Points on a hilly landscape, in no order, each with its height.
A ball rolls from a point to whichever of its 2 nearest points has the largest drop for the distance, and stops where none of them is lower. Distance is the straight distance between rows; heights are no part of it.
Z408: 36, -49, 23, 10, 1, -24, 9, 1, -15, 10, 16, -12, -11, -75, -30, 33, 61, -60, -2, 45, 9, 78, 21, -10  h=591
Z104: 3, -41, 10, 11, 19, -39, -12, 16, 7, -1, -16, 12, -51, -68, 4, 20, 35, -34, -29, 3, 17, 41, 7, -23  h=297
Z713: -92, -4, 12, 13, 47, 17, 49, -47, -15, 22, 48, -14, 39, 33, 38, 4, -1, -65, -25, -18, 21, 39, -71, 1  h=508
Z646: -48, 58, -42, -17, 47, 10, 60, -51, 28, -29, -14, 75, -1, 51, 20, -32, -44, -19, 17, 5, -28, -35, -28, -13  h=651
Z151: 57, -16, -3, 50, -41, -13, 8, 19, 8, 1, 13, 21, -33, -34, 13, -5, -41, 31, 28, 48, -1, 9, 22, -21  h=468
Z630: -11, 11, -30, -25, 36, -6, 40, 7, 27, -11, -30, -7, -2, 15, 25, -12, 36, -12, -8, -65, 4, -38, -27, -51  h=711
Z843: -18, 9, -36, 3, 39, 9, 4, -13, 24, -3, -34, 56, -8, 28, -5, -12, -25, 29, -14, -28, 25, -67, -11, -8  h=520
Z30: 24, -41, 13, 8, 7, -44, -4, 16, 15, 25, -18, 43, -51, -80, -8, 26, 30, -64, 1, 43, 3, 47, 16, -49  h=349
Z595: 13, -1, -14, 20, -34, -3, -37, 30, -9, 2, -43, 42, -16, 13, -29, -5, -42, 73, 5, 1, -20, -54, 17, 32  h=749
Z56: -46, -6, -49, -71, 69, 72, -3, -65, -10, -38, 2, 24, 53, 47, -61, -13, -23, -38, -5, 0, 10, 16, 11, 38  h=880
Z794: -54, 39, 13, 14, 6, 5, -17, -34, -14, -7, -8, 24, -45, -23, 75, -4, -7, -20, -7, 43, -2, 3, -65, 39  h=611
Z693: -45, 28, 25, 4, -36, 20, -48, 12, -31, 5, -11, -23, -43, -31, 16, 8, 41, -23, 14, 27, -33, 40, -30, 92  h=586
Z915: 16, 27, -9, 14, -9, -33, 19, 26, 8, 1, -28, 22, -35, -3, 42, -3, -14, 35, 18, -16, -29, -57, -2, -37  h=390
Z609: -73, -41, 7, 53, 17, 3, 11, 6, -28, 74, 76, -8, 9, 13, -25, 67, 37, -60, -32, 32, 19, 10, -31, 80  h=181
Z772: 83, -22, -1, 15, 17, 15, 4, -43, 10, 13, 30, -8, -6, -48, -32, 11, 8, -48, 13, 73, 53, 45, 32, -38  h=647
Z748: -39, 61, -6, -20, -29, 33, -19, 0, -48, -10, -22, -1, -13, 37, -17, -13, 33, -39, 8, 29, -72, 42, -29, 55  h=725
Z208: -56, -37, -13, -2, 48, -1, 8, 23, -4, 13, -16, -1, 14, 5, -27, 11, 47, -47, -52, -58, 25, 13, -55, -17  h=426
Z904: 38, -8, 16, 45, -45, 15, -44, -2, 15, -5, 23, 6, -50, -70, 17, 2, -14, -4, 21, 82, 13, 48, 40, 50  h=380
Z437: -29, 7, 23, 10, -22, 26, -57, -15, -16, -21, 4, -20, -55, -48, 32, 3, 11, -6, 0, 43, 2, 29, -3, 85  h=516
Z478: 11, -53, 30, 15, 32, -52, 57, 14, 43, 24, 18, -6, 10, -57, 14, 8, 51, -76, -19, -23, 48, 63, 10, -80  h=313
Z83: 49, -15, 3, 37, 19, -21, 54, -25, 70, 1, 33, 5, 2, -18, 56, -22, -39, 9, 14, 1, 68, -6, 17, -83  h=414
Z557: -34, -52, 44, 33, -11, -49, 0, 58, -34, 56, 14, -20, -5, -48, -13, 49, 66, -39, -17, 7, -35, 40, -9, 45  h=273
Z628: -74, 31, -7, 4, 35, 9, 62, -44, -30, -2, 23, -14, 34, 41, 23, -5, 3, -56, 0, -2, -34, 29, -69, -1  h=428
Z906: 61, 10, 12, 18, -54, -31, 21, 48, 11, 54, -12, 24, -43, -47, 13, 7, -8, -15, 60, 36, -59, -11, 24, -82  h=295
Z913: 39, -16, 8, 14, 26, -35, 44, -9, 41, 14, 20, 2, -15, -53, 32, -4, 21, -52, 0, 14, 49, 45, 13, -86  h=354
Z825: -25, 47, -1, 5, -40, 3, -5, -9, -13, 16, -18, 60, 5, 48, 0, -29, -70, 60, 31, 24, -42, -56, -19, 57  h=560
Z667: 40, -21, -28, -33, 37, 27, -10, -15, 12, -50, 7, -32, 32, 0, -15, -11, -33, 37, -7, -17, 45, -36, 48, -6  h=900
Z774: 50, 27, -15, -19, 0, -33, 32, 12, 2, -26, -8, -43, 4, 15, 30, -5, -1, 38, 14, -27, -20, -45, 16, -50  h=730
Z679: 41, -25, 7, 31, -8, 7, -18, -30, 9, -24, 31, -1, -34, -50, 27, 6, -28, 9, -1, 61, 35, 25, 35, 19  h=324
Z450: 5, 17, -45, -54, 29, 17, -19, -15, -15, -29, -25, -8, 22, 50, -40, -19, 2, 24, -8, -7, -2, -50, 11, 19  h=822
Z518: -15, 52, 12, 37, -55, -28, -10, 42, -1, 30, -55, 71, -23, 36, 4, 13, -43, 60, 24, -20, -59, -62, -8, -1  h=443
Z652: 84, 7, -14, 27, -25, -26, 27, 22, 3, 25, -1, 5, -19, -30, 6, 10, -5, -1, 49, 34, -31, 3, 23, -81  h=245
Z637: -25, -24, -5, 8, 40, -24, -16, 12, 16, -7, -27, 26, -45, -37, 14, 12, 26, -26, -48, -19, 44, 6, -20, -24  h=353
Z992: -57, -63, 21, 44, 16, -29, 5, 31, -28, 65, 53, -19, 10, -15, -17, 65, 44, -46, -54, -3, 29, 20, -24, 43  h=40
Z496: -66, 9, -31, -54, 61, 65, 40, -73, 51, -26, 14, 41, 58, 37, 17, -47, -23, -47, -3, -46, 26, -3, -18, -16  h=587
Z714: -11, -59, 8, -16, 32, 21, 29, 15, 45, 2, 33, -52, 72, -4, 4, -11, 48, -43, -46, -110, 47, 19, -20, -42  h=342
Z418: 29, -20, 33, 28, -73, -33, 21, -11, -18, -15, -32, 38, 48, 8, -80, -28, -66, 89, 26, -18, -16, 15, 44, -2  h=782
Z838: 20, 67, -15, -64, -3, -2, 4, -21, -22, -17, -8, -40, 29, 77, 8, -18, 25, 35, 3, -2, -46, -44, 5, -18  h=903
Z230: -49, -42, -18, 18, 30, 7, 2, 28, -47, 42, 19, -28, 23, 19, -58, 44, 40, -44, -46, -18, 2, 20, -43, 29  h=518
Z779: 71, -18, -8, 28, -43, 20, -30, 2, -10, -28, 18, -13, 5, -6, -21, -12, -43, 56, 26, 46, -3, 3, 48, 27  h=726
Z3: 56, -15, -25, 33, -18, -24, 46, 9, 28, -1, -21, 19, 15, 10, -27, -9, -42, 64, 17, -32, 5, -41, 40, -67  h=133
Z571: 117, -1, -21, 10, -5, 10, 23, -21, -11, -11, 34, -37, 23, 3, -31, -4, -21, 4, 52, 46, -1, 9, 31, -51  h=683
Z848: -11, -1, -45, -54, 60, 29, 1, -20, 13, -19, -32, 13, 31, 31, -32, -22, -1, -3, -17, -45, 26, -49, 5, -1  h=842
Z549: 24, -57, -5, -21, 40, 29, 5, 2, 46, -31, 22, -32, 41, -27, -18, -11, 41, -32, -43, -83, 67, 21, 16, -48  h=264
Z698: -65, 11, 12, 7, 18, -5, 36, -11, -48, 20, 20, -38, 20, 18, 11, 13, 27, -43, -7, -1, -36, 30, -69, 20  h=332
Z87: -59, -30, 5, -32, 52, 82, 23, -58, 20, -2, 47, -25, 88, 37, 10, -22, -5, -55, -24, -74, 34, 20, -33, -12  h=492
Z531: -85, -24, 42, 8, 39, 9, 16, -60, -6, 5, 55, -38, 21, 6, 45, 16, -1, -52, -40, -16, 64, 38, -41, 18  h=570
Z197: -83, -13, 34, -8, 42, 14, -4, -60, 27, 10, 38, -12, 11, 11, 61, -9, -6, -52, -59, -55, 88, 38, -26, -6  h=614
Z755: 35, -27, -36, -13, 21, 10, -29, 3, 8, -37, -14, 4, -8, -13, -23, 5, -27, 37, -18, 2, 30, -27, 37, 0  h=911
Z100: -1, 74, -55, -66, 32, 9, 56, -43, 12, -18, -2, 33, 43, 89, -31, -39, -22, 7, 25, -29, -28, -58, 14, -21  h=619
Z126: 7, 20, -16, 3, -14, 1, -42, 27, -5, 1, -43, 34, -44, -3, 5, 1, -12, 31, 2, 19, -24, -42, -9, 23  h=723
Z978: -60, 3, -12, 9, 53, 1, -23, -16, 6, -7, -32, 51, -35, -5, 17, 4, 22, -42, -43, -11, 29, 8, -45, -3  h=411
Z957: 51, -30, -2, 34, -4, -22, -6, -5, 20, 36, 4, 54, -53, -72, 0, 16, 3, -37, 8, 65, 29, 41, 20, -52  h=387
Z132: -1, -65, 45, 22, 31, -69, 45, 33, 3, 37, 22, -26, 6, -56, 6, 38, 50, -56, -27, -13, 10, 55, -2, -36  h=261
Z641: -63, -21, -11, 26, -5, 6, -21, 29, -52, 41, 1, -13, 0, 19, -60, 32, 47, -47, -28, 14, -38, 40, -56, 62  h=423
Z853: 11, 81, 2, -52, -26, -16, -3, 10, -36, 0, -25, -29, 3, 67, 22, -4, 47, 11, 11, -4, -71, -29, -12, -30  h=915
Z289: -22, 71, 2, -54, -36, 13, -34, 21, -56, 7, -5, -27, 24, 87, -56, 5, 70, -10, -15, 17, -89, 42, -18, 11  h=865
Z73: -33, 48, 3, 15, -21, 19, -25, 4, -3, 0, -28, 43, -52, -5, 52, -12, -27, 6, 13, 44, -31, -26, -45, 55  h=656
Z425: 41, -26, -12, 68, -32, -40, 43, 15, 26, 36, -14, 62, -27, -28, 3, 6, -36, 20, 39, 2, -14, -20, 18, -102  h=494
Z516: 74, -5, -33, 20, -22, -31, 32, 32, 7, 2, -12, 13, -13, -9, -15, 8, -11, 32, 30, -2, -18, -25, 40, -74  h=195
Z742: -3, -10, 39, -6, 36, 6, 7, -64, 25, -41, 56, -59, 17, -30, 85, 3, -23, -3, -3, -9, 64, 27, 7, -5  h=260
Z257: 14, -37, 40, 11, -27, -28, -16, 37, -11, 26, -5, -5, -38, -88, -20, 25, 56, -57, 11, 44, -31, 77, 31, 11  h=555
Z124: -64, -44, 30, 13, 12, 5, -38, -38, -25, -10, 27, -38, -17, -28, -15, 39, 28, -26, -45, 15, 41, 46, -11, 58  h=378
Z395: 19, 25, 27, 13, -86, -4, -21, 27, -19, 4, -15, 8, 15, 35, -9, -23, -52, 104, 22, 8, -36, -26, 20, 37  h=849
Z560: 68, -22, -6, 57, -34, 0, -8, -6, 7, 38, 12, 41, -31, -48, -19, -3, -30, -4, 30, 78, 27, 36, 9, -35  h=427
Z920: 22, -18, 42, 15, 17, -3, 5, -64, 8, -38, 59, -46, -16, -53, 64, 9, -21, -14, 7, 42, 51, 43, 18, 2  h=315
Z444: 23, 35, 17, 18, -68, -25, -11, 70, 4, 24, -34, 37, -36, 6, 16, 10, -25, 58, 25, -3, -60, -48, 20, -25  h=394
Z363: -21, 45, -33, -33, -11, 36, -45, -21, -44, -17, -40, -6, -1, 51, -41, -11, 22, -12, 2, 24, -55, 16, -6, 50  h=771
Z926: 4, -33, -17, -11, 44, 13, 0, 2, 63, -23, -2, 11, -2, -28, 14, -20, 16, -16, -48, -68, 71, -1, 17, -49  h=189
Z426: -9, -14, 7, -16, 38, 16, 1, -45, 19, -34, 27, -29, 12, -12, 59, -8, -35, 20, -18, -2, 61, -7, -1, -6  h=198
Z277: 1, 23, -40, -11, -4, -14, -39, 13, -8, 5, -54, 58, 5, 55, -73, -8, -36, 59, 3, -6, -19, -73, 17, 35  h=776
Z610: -46, -13, 9, -17, 44, 13, 4, -41, 57, -13, 21, 6, 3, 3, 70, -22, -1, -27, -44, -55, 90, 6, -15, -32  h=646
Z242: -12, 70, -44, -36, 11, -10, 45, -37, 11, 11, -4, 64, 43, 91, -29, -25, -59, 40, 33, -10, -24, -71, 9, -3  h=588
Z745: 4, 75, 1, -69, -49, 20, -66, 31, -31, -1, -20, -19, 2, 64, -34, -1, 67, 18, -3, 19, -73, 1, 6, 15  h=836
Z651: 24, -21, -37, 16, 18, -4, 35, 10, 53, -6, -7, 41, 8, 0, -10, -14, -37, 46, -2, -57, 48, -55, 36, -54  h=54
Z564: -29, 4, -60, -73, 64, 49, 3, -52, 17, -25, -12, 53, 46, 37, -61, -32, -32, -21, -2, -22, 22, -38, 14, 21  h=860
Z152: 2, -16, 10, -16, -4, -12, -11, 13, -45, -23, 7, -71, 7, -4, -12, 20, 46, -12, -9, -14, -16, 32, -8, 16  h=211
Z551: 27, -6, 6, 32, -34, -7, -8, 5, -5, -13, -4, 26, -22, -18, 24, -16, -56, 59, 20, 29, -5, -19, 1, 14  h=506
Z2: 37, 35, 0, -18, -47, -1, -30, 7, -18, -16, -11, -19, -6, 30, 18, -18, -27, 66, 17, 21, -32, -36, 25, 28  h=870
Z482: -3, 31, -40, -19, 24, -3, 20, -20, 8, 0, -26, 44, 24, 57, -17, -21, -47, 44, 10, -21, 3, -82, 1, 12  h=554
Z258: -64, 30, 19, 7, -39, 31, -29, 5, -50, 18, 0, -22, -4, 10, -18, 4, 46, -43, 10, 33, -68, 63, -43, 97  h=660
Z20: 12, 52, 33, -28, -66, 3, -38, 74, 0, 12, -20, -29, -42, -19, 34, 1, 30, -1, 27, 27, -61, 16, 7, 29  h=827
Z467: -37, -34, 22, 19, -6, -22, -32, 33, -41, 16, -21, -20, -27, -42, -19, 28, 57, -38, -25, 1, -30, 43, -27, 44  h=368
Z160: 61, -21, 20, 24, 4, -3, -6, -32, -3, 29, 17, 11, -34, -64, -29, 24, 36, -73, 16, 81, 45, 77, 26, -20  h=624
Z76: -26, 37, -29, -38, 40, 8, 39, -24, -4, -15, -23, -13, 25, 43, 9, -17, 23, -14, -4, -36, -13, -17, -37, -30  h=684
Z881: 79, 15, 1, 0, -7, -26, 36, 10, -11, -33, 21, -49, 6, -7, 34, -7, 0, 23, 35, 8, -20, -7, 15, -45  h=715
Z583: -16, -34, 31, 11, 6, -40, 21, 24, -45, 15, 26, -59, 23, -15, 4, 32, 46, -25, -14, -19, -8, 34, -27, 20  h=68
Z448: 21, -23, -5, 21, 7, 9, -9, -37, 16, -31, 37, -10, -2, -24, 41, -3, -61, 38, 4, 32, 47, -13, 30, 10  h=269
Z964: 106, 5, -1, -3, 25, -6, 43, -10, 21, -34, 40, -53, 30, -1, 13, -13, -21, 19, 40, 8, 8, 0, 37, -64  h=700
Z299: -14, -11, 10, -9, -27, -22, -49, 60, -22, 11, -45, -13, -47, -49, -14, 17, 60, -31, -2, 6, -60, 25, -1, 20  h=456
Z99: 33, -44, 0, -2, 31, 25, 10, -45, 47, -31, 42, -11, 73, 14, 9, -22, -89, 62, 17, -28, 69, -35, 46, -5  h=878
Z424: -50, -23, 34, 29, 3, -28, 39, 22, -55, 54, 41, -48, 24, 14, 3, 46, 46, -34, -18, -2, -26, 13, -58, 39  h=205
Z29: -24, 1, -20, -15, 45, 16, 23, -35, 54, -17, -3, 20, 3, 4, 55, -26, -20, 0, -22, -42, 59, -44, -14, -21  h=668
Z511: -13, -41, -14, -27, 47, 16, 1, 23, 3, -19, -10, -27, 21, -3, -26, 2, 42, -29, -46, -68, 36, 5, -15, -38  h=347
Z253: 16, 35, -11, -45, -22, 13, -57, 19, -37, -14, -40, -22, -14, 33, -20, -1, 36, 18, -2, 11, -45, -10, 8, 31  h=808
Z38: 13, -1, 28, 28, -55, -45, 34, -9, -14, -13, -28, 36, 43, 23, -32, -18, -70, 96, 28, -41, -4, -29, 26, -4  h=806
Z164: 80, -43, -20, 20, 15, 26, 7, -37, 20, -20, 39, -6, 38, -9, -44, -20, -60, 34, 15, 25, 50, 10, 52, -36  h=682
Z787: -30, -15, -12, -20, 34, 14, -12, -2, -36, -18, -15, -40, 8, 17, -30, 16, 32, -18, -31, -25, 9, 10, -31, 18  h=339
Z530: 8, 68, 44, -30, -73, -2, -44, 105, 16, 30, -35, 2, -53, -12, 32, 6, 25, 8, 31, 16, -86, -11, 16, -12  h=845
Z656: 33, 22, 4, 21, -42, -46, 14, 54, 12, 15, -23, 27, -50, -31, 41, 6, -18, 17, 37, 2, -58, -30, 9, -62  h=346
Z832: -33, -63, 38, 31, 10, -18, -38, -16, -9, -6, 22, -22, -26, -48, -21, 40, 34, -50, -56, 15, 58, 67, 19, 39  h=285
Z443: 17, -17, 18, 11, -32, -21, -39, 53, 6, 18, -23, 11, -65, -84, 3, 21, 43, -40, 10, 30, -40, 37, 20, 13  h=514
Z813: 71, 28, 20, -8, -71, 9, -26, 33, -11, -12, 16, -51, -11, -11, 24, -10, -6, 34, 37, 42, -40, 14, 42, 26  h=890
Z133: 39, 57, 49, -22, -102, 8, -39, 114, 26, 28, -5, -9, -30, -2, 6, 9, 18, 42, 45, 30, -73, 1, 51, -26  h=861
Z219: -33, -21, -7, -37, 43, 43, 25, -22, 38, -12, 25, -36, 76, 26, 6, -27, 31, -37, -33, -111, 33, 1, -37, -29  h=417
Z597: -22, 6, -26, -29, 16, -7, -21, 24, -33, -9, -45, -15, -16, 17, -29, 15, 55, -21, -20, -20, -44, 2, -28, 4  h=434
Z566: 87, -21, -17, 11, 22, 14, 13, -31, 17, -19, 33, -28, 13, -23, -25, 2, -16, -9, 14, 39, 37, 24, 38, -43  h=664
Z282: -9, 18, -1, 15, -9, 9, -14, -25, -9, -4, -12, 23, 0, 16, 28, -14, -61, 57, 14, 30, -5, -54, -13, 42  h=549
Z491: -15, 51, 7, 28, -48, 15, -41, 36, 6, 22, -41, 58, -48, 8, 30, -6, -35, 34, 18, 23, -49, -46, -24, 48  h=691
Z339: 70, -38, -7, 51, -29, 21, 2, -28, -6, -18, 26, 1, 20, -14, -26, -21, -63, 46, 32, 55, 26, 21, 34, -9  h=704
Z159: -35, 50, 29, 27, -67, -17, -5, 6, -11, 29, -50, 86, 16, 52, -27, -9, -66, 72, 26, -19, -42, -53, -21, 40  h=501
Z112: -10, 92, 52, -32, -72, 32, -42, 63, -12, 16, -12, -42, -32, 11, 43, -15, 42, -2, 37, 25, -58, 27, -1, 64  h=803
Z163: -57, -60, 37, 31, 26, -26, -6, 13, -4, 33, 33, -11, -7, -24, -18, 47, 43, -49, -69, -22, 55, 50, -12, 20  h=169
Z255: 15, 8, 42, 20, -51, 17, -35, 15, 0, -13, 20, -30, -49, -77, 34, -3, 24, -8, 25, 50, -5, 54, 25, 86  h=445
Z346: -44, -8, -18, -52, 58, 58, 11, -66, 22, -22, 9, 3, 48, 28, 10, -22, -9, -33, -22, -46, 42, -6, -27, 2  h=551
Z268: 5, 4, 15, 12, -44, -20, 0, -6, -20, -13, -9, 17, 35, 36, -22, -21, -72, 98, 19, -5, -5, -44, 18, 38  h=828
Z696: 1, -30, -1, 7, -6, -13, 7, -31, -2, -7, -6, 28, 46, 20, -26, -26, -83, 87, 16, -20, 31, -55, 20, 19  h=847
Z971: -42, -61, -7, 24, 42, 25, 20, 35, -19, 65, 65, -40, 49, 28, -42, 51, 38, -46, -57, -37, 42, -3, -34, 24  h=579
Z293: 33, -28, -9, -52, 55, 43, 0, -42, 42, -45, 23, -36, 67, 13, 8, -22, -57, 28, 6, -54, 56, -43, 41, -1  h=889
Z334: 48, -27, 2, 30, -60, -4, -17, 18, -10, -9, -15, 22, 20, 9, -59, -19, -62, 83, 17, 14, -7, -9, 54, 20  h=753
Z141: -30, 9, -30, -37, 50, 30, 34, -16, 65, -9, -18, 22, 14, 13, 29, -30, 21, -14, -23, -84, 39, -50, -27, -39  h=689
Z940: 27, -12, -16, 59, -4, -41, 44, 2, 43, 9, -7, 52, -31, -27, 35, -7, -40, 36, 13, -14, 27, -24, 14, -72  h=467
Z944: -55, 37, -36, -34, 62, 33, 62, -62, 35, -34, 0, 48, 25, 47, 22, -47, -29, -39, 12, -33, -3, -11, -35, -24  h=620
Z291: -84, -24, 29, 28, -3, 13, -27, -44, -41, 20, 31, -18, -8, -10, 0, 35, 24, -45, -24, 24, 13, 54, -45, 85  h=475
Z649: 4, -26, -41, 0, 37, 0, -1, 10, 59, -11, -23, 43, -10, -15, 3, -10, -2, 15, -34, -51, 55, -44, 16, -47  h=126
Z354: -76, 19, 13, 13, 7, 14, -26, -47, -25, -4, 2, 3, -32, -12, 30, 8, 15, -38, -7, 38, -5, 33, -54, 67  h=561
Z927: -16, 43, -44, -70, 49, 25, 43, -35, 3, -32, -17, -12, 56, 78, -14, -34, 7, -13, 6, -40, -21, -28, -9, -26  h=653
Z930: 34, -15, -27, 4, -3, -16, -22, 32, 4, -12, -31, 11, -36, -29, -12, 10, 4, 17, 2, 4, -9, -18, 22, -18  h=924
Z146: 60, 12, 11, -12, -24, 15, -13, -9, -24, -49, 27, -80, 9, 0, 20, -3, -15, 38, 30, 24, -19, -3, 40, 21  h=906
Z775: 17, 20, -39, -44, -5, 8, -46, 7, -21, -11, -22, 9, 14, 55, -58, -14, -23, 52, 2, 9, -13, -56, 29, 41  h=801
Z574: 13, 55, -8, -40, -12, 15, -18, -20, -30, -22, -4, -27, 18, 57, 18, -14, -20, 48, 19, 24, -37, -44, 3, 26  h=886
Z841: 15, -43, -13, -2, 11, -3, 16, -23, 37, -18, 10, 21, 73, 18, -45, -26, -86, 77, 13, -57, 70, -55, 45, 2  h=864
Z891: 18, 22, -28, -14, 13, -39, 20, 30, 14, 3, -47, 4, -30, 6, 27, 13, 26, 10, 9, -56, -31, -57, -9, -70  h=431
Z864: -72, -27, 12, 54, -13, -2, -9, 17, -52, 66, 44, -15, 1, 7, -45, 54, 41, -47, -15, 34, -19, 34, -45, 91  h=304
Z377: 53, 45, 35, 4, -93, 23, -29, 89, 5, 11, 4, -20, -31, -8, 18, -8, -14, 41, 49, 38, -46, 14, 40, 17  h=874
Z283: -24, 17, 9, -20, -23, -9, -44, 46, -47, 9, -47, -26, -31, 6, -24, 19, 62, -19, -11, 0, -63, 12, -30, 28  h=504
Z670: -42, 19, -40, -3, 43, 12, -19, -13, 9, -8, -49, 65, -33, 14, -17, -1, -3, -6, -21, 1, 8, -27, -39, 10  h=472
Z504: -23, 59, 15, -41, -27, -9, 6, 17, -52, 9, -11, -38, 19, 66, -11, 3, 62, -20, 0, 4, -78, 16, -45, -9  h=893
Z922: 6, -7, -3, 28, 28, -28, 37, -3, 45, -9, 6, 19, -28, -23, 66, -10, -28, 21, 3, -12, 43, -29, -7, -54  h=442
Z655: 62, -11, -4, 35, 7, -19, 42, -19, 35, 2, 28, 9, -17, -41, 27, -8, -28, -1, 21, 34, 46, 18, 10, -70  h=389
Z261: -4, -49, 18, 9, 24, -24, -6, -7, -7, -17, 14, -22, -12, -51, -5, 31, 37, -44, -39, -1, 53, 58, 17, -7  h=357
Z143: -19, -74, 61, 40, -2, -63, 27, 37, -11, 54, 22, -13, 2, -66, -12, 45, 54, -54, -18, 22, -16, 61, 19, 7  h=193
Z925: -29, 82, 19, -30, -51, 32, -42, 34, -25, 13, -25, -10, -31, 37, 12, -14, 50, -20, 20, 24, -72, 28, -23, 51  h=769

Two balls start at each pair of points below. Name the first point that both come to, or write -.
Z779 / Z571 | Z566
Z825 / Z595 | -
Z813 / Z930 | -

Call two points neighbours if one is among the 2 nearest of the other. Go from one point of each pair to the other, from neighbour to neighbour, staying as low as possible. Name the highest point that can't be avoided.
Z299 / Z651 | Z425
Z104 / Z992 | Z261
Z992 / Z583 | Z825
Z651 / Z583 | Z208
